Each row is a point on a landscape with many valleys, with its height.
A ball rolls from a point to whichever of its 2 nearest points has the largest drop for the distance, and stops where none of them is lower. Distance is the straight distance between rows; heights are no part of it.
Q_974 h=448: [146 139  55 186 160 153  87 145 138 135 131  98 111 160 132 112 102 145
 145 112 156 151]
Q_622 h=501: [151 136 157  49 199  99 133  78 111 131  99 134 133 167 128 131 154  99
 107 130 103 110]
Q_492 h=366: [ 91 144 128 115 180 141 109 122  98 130 177 120 154 125 119 115 134  87
 125 167  87 152]
Q_176 h=518: [169  93 130 107  98 123 166 112  86  99 117  92 119 104 151 161 111 161
 196  81 111 133]
Q_63 h=374: [130 137  98 163 106 135 135 160 127 151 107 136 105  88  97 128 112  93
 133 108 140 100]
Q_919 h=331: [175 155 114  88 134  98 154 100 141 172  72 120 120 157  99 117 118 132
 112  90 119  89]
Q_200 h=396: [156 145 173 119 193  98 141 132 105 111 118 144 128 145 166 101 120 127
  96 135  93 110]
Q_920 h=334: [112 127 131 146 128 145 160  89 105 106 133 121 131 106 147  77 106 146
 165 102 140 126]
Q_677 h=565: [137 130 111 100 194 107 146  81 128 123 126 101 154 156 125 121 111 116
 148  84 115  95]
Q_437 h=439: [130 175 133 147 119 136  78 148 109 148 133 169 127 160 154  76 137 140
  79 145 109 148]
Q_546 h=499: [118 124 112 162 198 147 143 164 142 117 181 151 151 172  94 151 134  93
 144 151 161 125]
Q_557 h=431: [173  94 149 127 164 126 162 113 124  98 115 126 120 139 126 169 125 140
 154 112  84  84]
Q_769 h=477: [153 131 183  64 162  87 168 129 114 125 125 154 135 132  95 153 200 108
  77 191  94  98]
Q_610 h=509: [132  97 143 124  93 109 168 108 111  98 133  72 109  52 146 124 118 156
 167 104 124 142]
Q_206 h=254: [167 101 112 151 112  86 147 106 121 122  94 139 142 144 142  41  93 164
 129 113 136 145]
Q_251 h=541: [ 77  97 155 133 121 113 147 119 131 107 162  90 147  65 140 137 116  92
 106 151  84 136]
Q_541 h=407: [161 124  76 125  95 119 150 108 107 148  96 106 166 100 127 108 102 163
 177  90 159 120]
Q_572 h=280: [ 53 110 182 144 150 139 134 137 174 119 168 131 127  77 115 127 132 121
 116 165 149 103]
Q_612 h=613: [116 144  62 160  90 156 102 143 122  58 155 136 142  95 163 151 149  88
 130  68 144 148]
Q_586 h=350: [ 77 128 163 155 179 148  94 155 168 129 159 135 110 132 120 146 155 118
 124 195 156 151]
Q_305 h=208: [133 100 118  75 164 104 155 111 133 128 130 123 153 152 122 184 121 117
 189  60 158  65]
Q_846 h=388: [138 179 109 126 190 153 103 186 116 127 112 151 112 165 132 151 172 126
  70 186 177 155]
Q_354 h=227: [133  93  89  71 167 109 154  86 144 123 105 103 129 165 107 192 104 137
 151  74 141  48]
Q_876 h=236: [ 92 131 121 181 151 183 133 149 126 108 151 156 119 105 127 136 131 130
 160 114 166 106]
Q_708 h=118: [ 89 131  14 147 112 121  76 116 161 134 126 126 144 161 125 107  93 155
 112  76 178  99]
Q_218 h=569: [106 111 121 197  75 138 102 143 158 143  98 127 122  69 124 100 117 175
 134 172 180 151]
Q_297 h=311: [ 92 155 145 118 153 146  69 167 132 122 155 140 129 142 153 165 194 120
  54 207 116 176]
Q_583 h=145: [106 115  19 169 101 139  46  99 162 116 113 137 132 168 134 132 126 125
 123  72 169 117]
Q_264 h=270: [162 115 147 121  76 103 157 120 104 139 111 132 127 120 131  56 102 172
 126 147 111 156]
Q_730 h=321: [ 64 132 201 114 154 150 136 152 179 126 169 137 119 119 104 128 148 125
  81 195 153 136]
Q_813 h=552: [100 120 179 133 101 132 173 123 134 131 109 153  74 117 143 100 102 126
 130 138 142 123]
Q_29 h=406: [102 123 128 184 169 130 112 162 146 114 165 130 166 127 125 165 138  80
 103 186  99 154]
Q_28 h=289: [118 119 161  89  67 132 153 106  96 140 151 112 124 113 136  81  99 181
 132 154  98 158]
Q_361 h=420: [ 90 103 163 116 101 138 144 152 139  78 193 152 114  70 143 161 155 110
 152  89 132  89]
Q_663 h=573: [126 149 103 133 151 119 133  70 136 133 126 111 167 141 122 109 130  84
 127  72 102 112]
Q_836 h=228: [152  72 146  96 153 109 131 100 123  92 121 130 126 150 116 210 145 130
 195  60 128  85]
Q_209 h=260: [143 113 116 100 133 128 136 108  94 145 109 125 101 101 116 126 115 126
 185  74 150  75]
Q_536 h=482: [123 145 121 120 105 151 149 163 132  50 171 130 111  51 162 162 154 122
 153  86 174 145]
Q_643 h=376: [139 113 124 131 110 149 181 103 108  79 106 139 131  63 145 154 133 143
 161  91 143  76]
Q_521 h=275: [145  98 104  93 107 105 128 109 135 101 101 146 101 147 145 152 108 135
 167  17 166  57]
Q_274 h=323: [145 112 146 116 106 127 172  58 106 115  96 117 133 124 145  95 113 159
 166 106 120 124]
Q_735 h=524: [154 107 176 100 143  95 153 124 108 149  94  97  94  79 121 145 115 129
 142 163 103 114]
Q_13 h=491: [141 154 143  82 176 102 153 106 121 134 113 136 163 139 105 136 169  89
 103 154  98 121]
Q_605 h=549: [103  94 158 144  84  98 128 136 149 138 124  85 116  45 141  99  94 161
 128 155 147 141]
Q_339 h=595: [147 159 153  91 127 119 165 142 112 153 124  97  77 128 115  91 137 116
 106 150 113 158]
Q_808 h=233: [177 142 183  47 149 107 175 143  91 111 111 156 147 198 150 191 183 147
  96 134 111 126]
Q_243 h=605: [134 140 143 108 135 129 133 127 112 157 139 126  96 166 115  96 109 106
 159  94 132 127]
Q_145 h=453: [117 114 103 125 150 116 166 125 137  83 130 110 107 120 133 150 121  71
 158  60 178 115]
Q_993 h=255: [103 146  87 132 152 129 131 105 135 150  82 130 185 143 128 134  95 112
 131 104 170 112]
Q_719 h=390: [121 125 156  76 181 134 140 129  79 125 181 133 143 133 134 126 112 110
 132 161  90 120]
Q_958 h=298: [101 134 116 161 101 177  62 123 128 134 149 135  66 133 124  82 118 149
  81 179  99 155]
Q_654 h=608: [154  85  57 104  93  72 137 113 140 113 115 103 129 132 133  99  89 161
 154  36 189 102]
Q_732 h=424: [ 96 154 129 178 126 141 102 127 165 159  95 143 119 112 110 106 146 124
 135 137 159 140]
Q_142 h=360: [122 152 105 193 179 135  96 130 141 115 109 123 141 139 135 117 124 103
  99 140 110 147]
Q_874 h=530: [105 128 130 113 110 147 159 121  91 142 151  99 150  83 118 150 123 109
 176 120 114 145]
Q_882 h=559: [111  64 181 117  96 106 176 118 166 102 157 121 138  81  86 216 173 126
 145 147 105  73]
Q_611 h=480: [ 88 154 149 129 112 153 137 147 151 140 145  98 133  95 111 134 131 124
  69 185 106 159]
Q_532 h=294: [ 93 140 168 126 114 155 191 112 126 116 123 139 164 133 143 134 119 112
 112 157  95 135]
Q_164 h=400: [151 175 166 124  83 107 126 158 132 181 127 135 150 122 129  93 127 162
 120 137 108 141]
Q_867 h=240: [ 47 107 152 154 118 165 112 129 168 112 162 102 100  66 128 127 129 128
 116 147 155 133]
Q_14 h=622: [ 85 127  89 174  77 160  60 138 140  87 158 130 115  80 157 154 175 102
 147  96 148 165]
Q_589 h=417: [147 165 176  93  88 116 139 182  86 139 137 150 130 130 174 117 129 154
  59 147  95 140]
Q_520 h=339: [ 74 143 148 123 162 162  75 141 116 127 169 124 130 118 138 121 137 113
  81 202  95 168]
Q_82 h=384: [145 139  73 121  87 126 104 141 115  75 149 165 118 108 159 113 129 125
 149  29 190 120]
Q_205 h=367: [135  74 160 102 128 140 156 114 100 106 183 148 143 118 106 185 141 125
 179 123  92  67]
Q_70 h=472: [105 130 198 109  97 131 150 126 158 142 170 113 127  99 127 127 127 143
 122 127  80 105]
Q_575 h=342: [112 134 179 112  87 124 116 147 151 162 152 133  76 109 120  69 109 167
  79 156 117 118]
Q_455 h=320: [102 152 154 139  87 135  70 154 134 155 152 153  98 115 131  70 112 157
  68 174  99 145]
Q_641 h=517: [ 90 103 183 138 139 105 180 132 159 104 194 153 166 135 111 153 142 102
 125 176 111 122]
Q_751 h=591: [112 116 161 126 121 121 160  93 139  63 137 147 143  78 141 159 194  91
 156  72 119  90]
Q_481 h=461: [ 80 142 142 137 100 168  68 140 169 149 152  97 134 108 129 135 127 169
  76 196 121 168]
Q_922 h=389: [114  79 153 103 122 144 158 134 115  80 187 147 104 111 129 171 132  94
 180  94 112  77]
Q_695 h=139: [159 176  93 113 164 128 153 150 133 171 128 116 173 159 104 138 124 115
 109 121 124 114]
Q_118 h=494: [ 92 120 204  97 110 116 180 125 169 120 182 105 165 117 117 145 137 116
  88 165  82 126]
Q_306 h=286: [161 107 124  84  88 111 131 113 128  79  95 147  97 121 147 187 148 112
 171  30 155  91]
Q_861 h=196: [ 77 119 118 160 125 170 129 148 132 103 171 118 103  71 123 138 150 105
 145 121 150 129]
Q_929 h=576: [ 88  62 166 111 146 115 149 116 127  92 201 147 138  72 107 158 116 101
 112 178 107  70]
Q_470 h=579: [148 128 132 115 198 113 191 126 136 106 156 105 123 159  91 124 135  83
 131 125 108 126]
Q_110 h=545: [126 105 139 130 153 112 166 105 128  98 157 155 178 118 104 164 158  71
 164 114 128  88]
Q_183 h=452: [180 124 190  82 149 123 163 127 127 120  96 126  88 151  97 180 184 168
 103 167  72 108]
Q_99 h=582: [135 170 122 150 122 123 124 113 127 153 138 127 153 136 107  97 139  99
 123  91  82 109]
Q_215 h=293: [164 109 150 134 149 121 163 127 134  81 144 130 120 104 144 166 168 145
 181  48 126  65]
Q_278 h=519: [ 95 117 102 174 113 138 125 132 134 122 104 106 111  95 134 143 108  89
 116 165 139 187]
Q_969 h=603: [124 141  56 196 119 164  99 117 140  99 134 110 148 104 131 146 141 112
 128  94 122 138]
Q_526 h=206: [100 135  55 134 138 149  80  79 138 148  87 111 150 176 129 112 108 133
 131 143 179 188]
Q_533 h=93: [147 190  59 139 169 165 112 140 138 154 100 115 163 163 109 139 136 131
  82 148 139 141]
Q_667 h=272: [135 134 173  97 130 131 203 114 115 120 118 133 158 173 148 160 120 115
 138 140  93 139]
Q_856 h=316: [111 102 170 114  90 126 171 105 148 122 123 124 106 107 116 164 145  98
 163 108  96 106]
Q_8 h=252: [149 150 188  59 141 117 190 146  97 118 125 140 139 160 157 158 153 119
  98 155 108 150]
Q_77 h=533: [126 131 169 112 160 141 193 148 135 106 178 143 127 123 110 124 145 117
  72 189  95 106]
Q_715 h=281: [149 117 137 113  99 120 128 112 104 168  99 131  97  81 102  96 123 143
 165 116 121  96]
Q_43 h=527: [ 98 103 135 152 144 115 141 122 116 109 126 104 109  83 149 113 111  81
 130 140 112 152]
Q_498 h=251: [169 141 168  46 152 110 154 125 112 146  89 154 147 212 142 186 129 143
 121 124 115  93]
Q_75 h=593: [119 151 101 196  91 147 106 117 143 132 143 121 126 104 112  93 140 122
 122 101  96 133]
Q_894 h=594: [120  66 187  89 145 118 160 132 129 117 177 133 139  91 104 171 120 142
 106 194  84  69]
Q_91 h=479: [ 62 115 144 145  88 172 100 140 168 125 163  88 147  96 145 134  73 177
  69 181 134 161]
Q_822 h=310: [160  90 174 138 125 132 161 108 134  71 119 113 101  91 135 199 172 173
 182  75 106  87]
Q_953 h=650: [147 158  92 135 132 116  76 134 104 178 144 112 142 155 117  83 108 121
 128 104 113 163]
Q_704 h=544: [118  90 204 111 117  97 188 130 162 124 128 146 150 119  96 197 150 117
 136 183 103  88]
Q_632 h=361: [155 152 150  88 113 134 157 115 104 172  96 149 160 135 105 153 128 124
 133 127  94 102]
Q_193 h=521: [ 95 136 117 160 113 156  95 166 126 153 151 141 116 118 102 156 122  76
 123 147 101 137]
Q_479 h=441: [160  92 176 124 153 134 138 100 119 104  77 122 100 154  99 196 147 181
 141 145  77 112]
Q_483 h=586: [144  96 129  88 103 137 171 131 122  58 158 142 103  54 115 196 188 103
 153  94 121  76]
Q_64 h=264: [ 93 138 110 170 145 167 114 151 133 123 152 154 138 155 137 138 103 113
 160 101 161 136]
Q_676 h=186: [ 78 127 148 188 104 120 110 141 160 115 148 130  97 110 143  98 134 105
 155  91 149 155]
Q_197 h=615: [153  97 117 106 109  82 112  74 118 144  92 124 122 143 139  90  97 126
 148  70 120 105]
Q_723 h=546: [152 151 144  86 184 139 187 181  98 118 175 151 114 148 109 131 166 122
  82 173 123 121]
Q_515 h=429: [130 160 120 176 103 163  57 125 150 161 147 122 120 136 125  81 171 187
 139 163 138 173]
Q_204 h=588: [148 158 127 124 162 133 172 143 125 133 140  83 111 119 100 113 131 108
 124 141 110 154]
Q_845 h=557: [123 113 112 115 205 103 158  76 132  98 155 127 187 143 103 139 140  86
 147 108 123  93]
Q_880 h=222: [132 162  65 119 144 139  83 116 127 147  70 125 133 182 140 116 108 117
  80 160 172 185]
Q_31 h=625: [128 105 180 104 108  84 109 115  96 150 103 151 110 119 166 100  92 132
 144 139 108 138]
Q_122 h=409: [120 189 131 150 153 144 110 123 159 160 106 140 126 159 119  83 153 135
 114 126 162 145]
Q_289 h=496: [103 123  58 167 149 177  74 150 138 131 156 115 131 166 107 176 139  78
 155 101 144 139]
Q_223 h=306: [120 148 106 145  86 131 128 141 122 166 112 120 147 155 126 122 105 111
 140 132 142 193]
Q_957 h=399: [166 137 180 106  96 108 144 154  93 152 111 144 134 119 154 140 101 148
 100 156  65 117]
Q_824 h=297: [101 116  92 182  89 163  86 126 130 118 129 131 110 138 140 104 121 141
 156 139 153 180]
Q_349 h=364: [161 141  95 106 132 137 145 144 115  78 161 132 137  97 151 134 124 141
 179  32 180 105]
Q_490 h=363: [169 191 139  72 172 120 157 152  89 136 106 165 146 152 135 133 175 137
  65 137 146  94]
Q_159 h=498: [ 97 176 182 116 135 125 124 161 144 126 156 114 142 109 151 112 161 149
  49 179 109 156]
Q_293 h=258: [132 104 116 125 168  96 136 107 143 114 119 135 115 161 152 132  85 131
 145  47 144  51]
Q_810 h=235: [130 163  95 104 132 132 107 153  95 150  92 133 115 158 139 123 112  96
  81 161 147 191]
Q_449 h=253: [121 158 140  99 124 108 106 180  98 145 111 127 101 120 151 126 132 118
  61 184 135 195]
Q_155 h=425: [133 158  71 123 170  92 113 107 156 145 113  90 125 173 123  65  91 144
 107  84 156 126]
Q_89 h=415: [133 175 143 154  93 133  90 145 140 177 146 124 149 138 123  78 140 173
 139 130 132 171]
Q_350 h=510: [135 115 176  91 183  95 153 147 126 138 140 124 108  97 112 139 135 102
 121 181 117 113]
Q_269 h=318: [124 137 168 110 169 115 151 143 130 146 155 169 155 179 114 144 134  86
 142 131 126  90]
Q_617 h=596: [144  69  60 189  67 137 111 152 134 127  94 147 142 174  96  86 115 145
 129 160 166 198]
Q_507 h=322: [116 155  93 171  96 169 101 137 144 154  97 129 145 172 134 155 132 104
 122 159 133 193]
Q_220 h=239: [134 117 150 151 141 109 140 120 131 118 130 147  99 135 147 109 125 113
 159  51 121  79]
Q_403 h=558: [103  85 164 135 139 114 149 106 124  87 173 125 133  89 126 133 126  85
 122 143  70  94]
Q_603 h=392: [148 127  81 156 107 141 170 120 101 112 105 121 163  66 133 146 106 145
 157  94 152 106]
Q_266 h=237: [108 137  79 136 127 121 147  80 145 130  79 118 162 145 127  88  99 140
 139  86 192 122]
Q_376 h=531: [133 167  82 131 148 172 102 156 107 155 105 165 102 180 116 116  97 130
  97 150 154 123]
Q_3 h=343: [145 142  80 194 131 134  63 118 149 131  99 141 117 170 146  96 123 132
  96 148 117 170]
Q_509 h=612: [152 123  69 144 103  91 125 145 157 128 118 113 118 129 124 103 104 137
 161  34 204 102]
Q_550 h=574: [139 130 112 110 160  84 117  71 148 141 107 105 164 129 127 140 136 135
 163  45 116  62]
Q_399 h=560: [122 106 128 164  57 109 147 142 136 131 103 110 126  36 119 103 121 161
 145 137 168 139]
Q_357 h=242: [159 102  92  82 143 124 148  78 118 135  71 108  99 140 100 164 108 144
 163  86 137  61]
Q_23 h=578: [108  93 101 184  56 161  67 142 153 144 108 144 112 111 128 127 124 178
 141 204 158 164]
Q_754 h=421: [169 115 145 140 171 112 167 142 105 121 135 119 120 114 138 142  93 114
 146 120  97  91]
Q_438 h=398: [133 123 153 152 137 132 157 157 127 138 125 133 130  85 117 139 109 125
 149 130 125  96]
Q_614 h=273: [100 154 147 134  91 115  70 168 128 144 131 131 118 136 170 127 133 118
  72 184 110 199]
Q_174 h=83: [107 164  29 114 128 140 114 122 151 158 117 111 158 176 110 115  78 163
 112 108 175 117]
Q_790 h=493: [127 149 188  73 147  99 153 177 122 146 140 135 123 109 113 146 163  98
  71 185 115 130]
Q_477 h=601: [138 155 127 116 133 130 133 133 118 148 118 123  66 162 119  56 115 111
 116 122 141 167]
Q_755 h=600: [144  72  42 150  77 112 131 136 136 131  91 139 142 182  95  72  86 142
 129 113 188 158]
Q_858 h=353: [118 105  87 177  69 141 103 157 111 123 114 143 112  64 123 126 114 113
 131 120 145 119]
Q_997 h=319: [152 149  91 105 115 113 145 104 122 166  77 117 111 128  89  82 112 118
 116 110 143 127]
Q_865 h=317: [164 138  95 135 106 142  46 133 122 131 111 145  91 194 166 100 179 166
  82 188 137 197]
Q_326 h=309: [107 107 179 101  91 136 162  67 109 119 121 121 115 105 148  89 115 166
 135 143 102 120]
Q_664 h=433: [104 143  89 172 127 144  99 117 156 140 102 114 126 121 109 125 150 111
 167  96 189 158]
Q_120 h=571: [173  94 138 105 185 101 197 103 135 109 152 104 139 145  73 169 151  93
 150 133  91  93]
Q_544 h=329: [128  80 196 126 111 146 159  99 145  80 150 100 122  83 117 188 160 190
 149 122  79  80]
Q_212 h=295: [101 155 147 128 149 147 137 160 122 143 147 162 156 172 133 136 120 100
 134 141 130 138]
Q_850 h=620: [145  93 172 105 112  97 103  74 102 133  87 148  97 125 153 118 110 130
 151 109  88 103]
Q_828 h=335: [150 135  76 143 111 174  59  99 142 156  98 126 145 187 162 172 147 131
 133 180 122 186]
Q_743 h=495: [ 89 112 138 136  66 134 114 143 130 146 137 101 145  99 147 105  75 168
  91 200 133 192]
Q_555 h=464: [131 117 127 113 139 123 168 146 134  51 138 139  99  79 150 165 158  94
 162  64 177 109]
Q_802 h=379: [124 130 142 153 199 105 134 128 135 110 107 139 135 142 151 116 100  84
 105 128 124 124]
Q_310 h=547: [122 132 143 176  72 118 107 182 146 160 120 136 100  98 121 116 100 117
  97 159 110 141]
Q_660 h=308: [124  96 109 167  71 148  86 130 122 119 156 129  87 134 111  42 122 175
  99 188 117 182]
Q_442 h=548: [114 119 128 138 136 138 164 129 109 129  81 160 105 137 142 117  74 106
 133 127 159 111]
Q_281 h=535: [108  96 184  97 120 107 146 121 143 143 115  85 105  56 133 133 103 138
 121 164 110 127]
Q_569 h=274: [ 80 124 135 163 109 162  98 131 138 133 161 116 101 103 128  87 116 148
 126 156 128 159]
Q_261 h=346: [167 139 144  82 140 128 143  92 125 160  74 122 134 168  93 169 141 143
 142 105  89  86]
Q_535 h=632: [ 81 124 119 170 118 144  50 128 119 124 166 107 137  85 142 137 141  93
 149 113 120 161]
Q_250 h=312: [116 113  55 176  57 143  76 126 119 109 142 150 139 122 134 116 129 119
 157  84 160 157]
Q_150 h=401: [154 165 125  78 163 118 119 143  73 156  98 139 136 113 141 111 101 129
 106 164 136 137]
Q_960 h=507: [115 136  65 147 127 167  81 143 121 152 135 118 117 146  96 148 116  68
 130 127 115 148]
Q_371 h=483: [116 128  91 161 184 173  94 155 147 132 145 129 129 170 108 188 144  92
 153 156 155 149]
Q_840 h=262: [116 107 144 134 133  85 102 147 116  92 152 129 122  61 162 141 135  85
 156  66 136 117]
Q_169 h=610: [144 120 140 109  99  96 131  98 119 143 128 103  94 141 126  71 113 106
 156  85 103 147]
Q_58 h=585: [127 134  88 162  93 179  77 141 126 146  84 154 115 157 134 121 123 165
 114 209 164 181]
Q_334 h=458: [152 139  87 190 139 169  67 152 148 152 129 114 117 166 132 144 133 168
 152 150 138 160]
Q_491 h=534: [108 139 101 195  71 129  70 156 138 163 105 144 118 118 120 125 118  95
 116 149 108 154]
Q_508 h=383: [126 150 113 163 200 128 121 136 133 108 146 133 182 156 130 141 142  86
  78 175 106 151]
Q_817 h=481: [118 145 123 145 132 199  93 152 160 144 147 111  75 152 140 170 158 159
 117 218 132 173]
Q_101 h=581: [116 129 132 126 151 123 145  65 123  93 143 111 147 103 132 127 161  93
 160  73 102 111]
Q_225 h=377: [148 196 105 110 174 133 119 166 109 138  99 152 132 167 147 110 158 140
  56 130 165 131]
Q_386 h=523: [184  76  89  99  65 113 152  96  91 104 107 117 126 128 135 137 103 165
 184  61 138 117]
Q_308 h=290: [137 147 123 109 104 137 189 121 114 139 104 109 154 159 135 131  94 107
 140 132 120 176]
Q_685 h=592: [144 128  76 150  72 142  96 146 124 148  87 165 137 177 123  91 112 152
 108 171 155 188]
Q_899 h=522: [121 163  70 149 195 147 112 150 141 128 127 145 135 187 129 122  88 118
  85 123 155  97]
Q_96 h=463: [144 109 211  72 157 110 169 112 138 132 123 132 112 121 107 165 176 160
  98 194  91  97]
Q_763 h=583: [107 122  76  98 124  87  99  95 134 128 119 118 168 132 153 135 102 125
 146  33 151  75]
Q_961 h=341: [131  95 176  95 162 120 143 126 117 128 171 175 146 167 104 157 139 111
 169 131  99  62]
Q_208 h=602: [128 141  97 156 138 138  83 121  96 135 138 130 172  87 137 100 114 137
 158 107 128 116]
Q_336 h=348: [140 122  90 134 126 144 148 103 105  84 141 124 126 109 154  90 103 159
 176  49 170 117]
Q_196 h=362: [127 156 207  85 129 123 142 149 142 156 146 111  84  99 134  91 134 175
  81 158 117 117]
Q_744 h=266: [138 123 170 135 111 123 145 117 128 111 168 133 116  91 133 124 156 145
 183  55 113  82]
Q_946 h=380: [168 143 136 117  86 107 130 132  96 173 104 136 153 122 127 117 105 136
 131 118  76 117]
Q_812 h=423: [160 119 185  83 135  99 141 155 106 138 140 146 139 129 140 173 134 124
  86 176  46 102]
Q_52 h=590: [132 137  73 140 136 102  83 106 120 146 123 121 171 118 139  97  96 139
 153  66 156  96]
Q_230 h=46: [151 164  45 144 136 135  85 146 152 173 103 115 157 188 111 118 100 168
 101 125 165 145]
Q_38 h=449: [ 76 105 188 127  95 143 154 137 163 115 209 119 123  94 120 145 139 124
 137 104 103  91]
Q_619 h=436: [146 146  66 145 186 122 124 134 145 139 137  88 111 145 113 100  92 142
 131  80 157 120]
Q_287 h=422: [172 127  84  96 126 100 139 103  99 157  88 105 175 143 126 117  71 168
 141  92 129 102]
Q_992 h=563: [188  98 159  90 180  88 177 109 132 120 142 141 137 167  70 169 175 127
 138 181 102  96]
Q_668 h=542: [106 124 113 116  93 139 104 122  94 153 147  97 128  62 118 111 120 118
 177 119 147 165]
Q_624 h=221: [116 143  79 160 131 144 110  88 138 128 102 118 160 158 131  79 110 153
 128 111 165 170]
Q_344 h=416: [145 144 154 101 142  99 131 153 101 142 156 144 158 152 144 145 131  84
  91 141  59 140]
Q_600 h=224: [ 93 103 174 139 106  95 105 139 149 121 157 115  90  61 149 112 137 106
 148  90 129 123]
Q_805 h=470: [123 144 111 169 157 190  84 151 146 135 144 111 130 165 138 177 151 140
 140 188 130 175]
Q_693 h=256: [166  95 167  59 186 101 141 106 128 130  98 149 144 218  99 207 153 139
 152 144 124  96]
Q_999 h=643: [117 136  88 168 110 136  31 130 112 158 152 117 149 136 131 105 127 114
 155 111 113 170]
Q_414 h=315: [100 160 176 144  99 149 167 149 129 129 114 163 141 125 159 118 107 137
  88 173 118 138]
Q_524 h=382: [136 186 139  76 182 137 122 163  87 154 137 149 154 121 123 124 167 129
  92 175 140 129]
Q_631 h=532: [117  85 171 129 135 107 201 107 152  94 165 171 159 132  99 181 158 101
 158 162 126  88]
Q_408 h=442: [105 133  99 137 143 134 150 112 140 123 106  92 112 126 118 124 125  91
 168  89 193 149]
Q_398 h=427: [163 169 142 115  98 111 128 160  91 133 107 169 137 154 170  78 130 164
  71 144 115 151]
Q_666 h=575: [129  88 154 125 112 115 197 147 140  84 144 139 127  59 105 203 170  96
 156 114 132  82]
Q_496 h=291: [124 168 134 144 136 146  70 159 122 129 124 131 129 170 172 136 166 129
  80 173 131 201]
Q_518 h=419: [171 153 104 102 146  99 139 127  98 164  88 105 164 130 136 112  89 152
 139 127 137 150]
Q_112 h=304: [144 172 114 131 106 128  53 162 111 138 123 128 102 163 186 137 212 155
  62 154 127 211]
Q_249 h=332: [125  80 172  91  87 141 167 100 119 127 107 115  91  88 102 192 141 139
 169 133  95  95]
Q_684 h=556: [137 136 161 157  86 119 118 176 127 163 122 159  97 141 135 101  87 119
 112 128 105 115]
Q_968 h=397: [120 178 175 131 168 140 122 136 143 139 130 144 105 135 126  78 153 136
 103 147 138 142]
Q_908 h=438: [171 150 110 150 121 118 143 146 113 144  79 159 124 146 144  83  91 145
  78 141 125 117]
Q_147 h=333: [146 104  77 152  51 118 100 138  95 107 131 145 131  80 136 110 104 111
 147  72 132 117]
Q_722 h=512: [119 133  79 136 218 135 136 149 146 118 152 129 161 189 112 142 101  97
 117 115 157  98]
Q_485 h=371: [115 152 145 146 214 147 110 172 130 126 136 139 110 145 129 135 138 102
 112 186 161 156]
Q_53 h=553: [105 152 111 103 144 155 110 122  97 169 128 106 134 120 114 113 117 104
 167 141 157 163]
Q_918 h=381: [136 183 189  87 164 126 156 156 123 137 151 139  97 129 131  91 180 153
  90 145 122 127]
Q_61 h=216: [117 132 136 183 111 110 135 138 151  99 120 145 113  98 154 109 142 111
 155  48 161 101]
Q_720 h=443: [116 127 120 162  93 168  37 115 163 147 148 105 113 123 140 119 159 181
 124 192 103 182]
Q_890 h=408: [158 162 139 103 173  98 150 134 111 112 103 132 125 191 170  91 117 117
  59 110 124 138]
Q_405 h=418: [149 178 116 121 163 107 137 129 147 146 116 114 135 194 145  88 114 122
  94  88 133 148]
Q_352 h=508: [ 68 111 125 150  64 154 121 144 131 132 119 109 121  75 135 138  89 121
 116 187 133 179]
Q_413 h=205: [143  72  57 178 102 121  61 101 160 116 107 141 137 209 112  57 146 150
 121 133 142 178]
Q_474 h=555: [185 121 142  72 204  95 175 138 100 116 167 155 139 172  98 148 153 113
 110 170 114 107]
Q_115 h=354: [124  97 166 133 122 149 177 109 123  89 147 118 138  54 145 164 130 171
 156 124 101  77]
Q_834 h=296: [132  90 179 109 154  84 115 125 114 122 126 126 130  87 150 163 140 105
 185  89 119  90]
Q_273 h=299: [142 105 146 107  73 108 146  97 132 129  92 129  98 106 123 164 155 105
 181  60 130  93]
Q_710 h=604: [144  86  46 113 102  78 138 113 145 136 100 116 136 157  99  59  80 156
 140  87 184 124]
Q_620 h=188: [126 110  34 160 113 132  49  80 165 137  91 119 142 202 120 100 124 153
 124 138 165 169]
Q_158 h=465: [130  96 229 114 128  91 145 123 161 126 115 127 108 118 136 163 129 151
 124 148  64  96]
Q_216 h=497: [133 116 133 124  90 125 150 139 118  70 173 101 114  40 164 127 144 138
 156  76 142 141]
Q_650 h=345: [172 177 140  96 164 107 137 122 134 162  87 147 132 159 117 114 149 130
  95 114 123  77]
Q_228 h=238: [135 115 102 195 101 111 124 114 133 115 114 132 154 135 137  58 108 159
 150 103 169 163]
Q_11 h=327: [160 120 115 181 104 147  46 112 166 133 101 155 100 184 158  96 154 174
 101 185 117 177]
Q_255 h=168: [127  95  21 164 116 156  33  80 143 119 105 122 120 168 145 146 124 143
 142 129 156 137]
Q_712 h=561: [112 157 110  72 181 149 138 123  94 151 139 111 138 155 107 125 110  88
 141 140 146 150]
Q_871 h=292: [148 119 115 167  84 117 110 137 119 130 125 146 135 130 114  34 117 182
 102 165 121 168]
Q_429 h=539: [133 134  80 128 138 145 127 158 108 155  91 154 121 145 127 119  62 121
 137 127 173 111]
Q_165 h=520: [122 118 142 127  87 135 178 123 114 125 148  76 115  76 117 124 112 127
 153 125  92 139]
Q_707 h=302: [134 153 123 118  82 142 132 119 104 176 113 136 112 110  84  84 129 127
 134 139 132 132]
Q_616 h=451: [149 104 201 108 105 123 144 103 143 129  94 100  91 133 126 172 138 185
 144 128  61 125]
Q_76 h=515: [112 148 187 118 151 127 163 168 165 105 189 118 166 107 121 132 160 148
  38 204 103 131]
Q_279 h=243: [155  90 154  95 177 106 132  95 140 125  92 120 146 188 106 219 132 160
 177  99 122  87]

Where does a ball stop that starts at each point below?
Q_208: Q_861
Q_89: Q_305
Q_535: Q_861
Q_666: Q_861
Q_684: Q_305
Q_386: Q_676
Q_589: Q_305
Q_287: Q_676
Q_812: Q_305
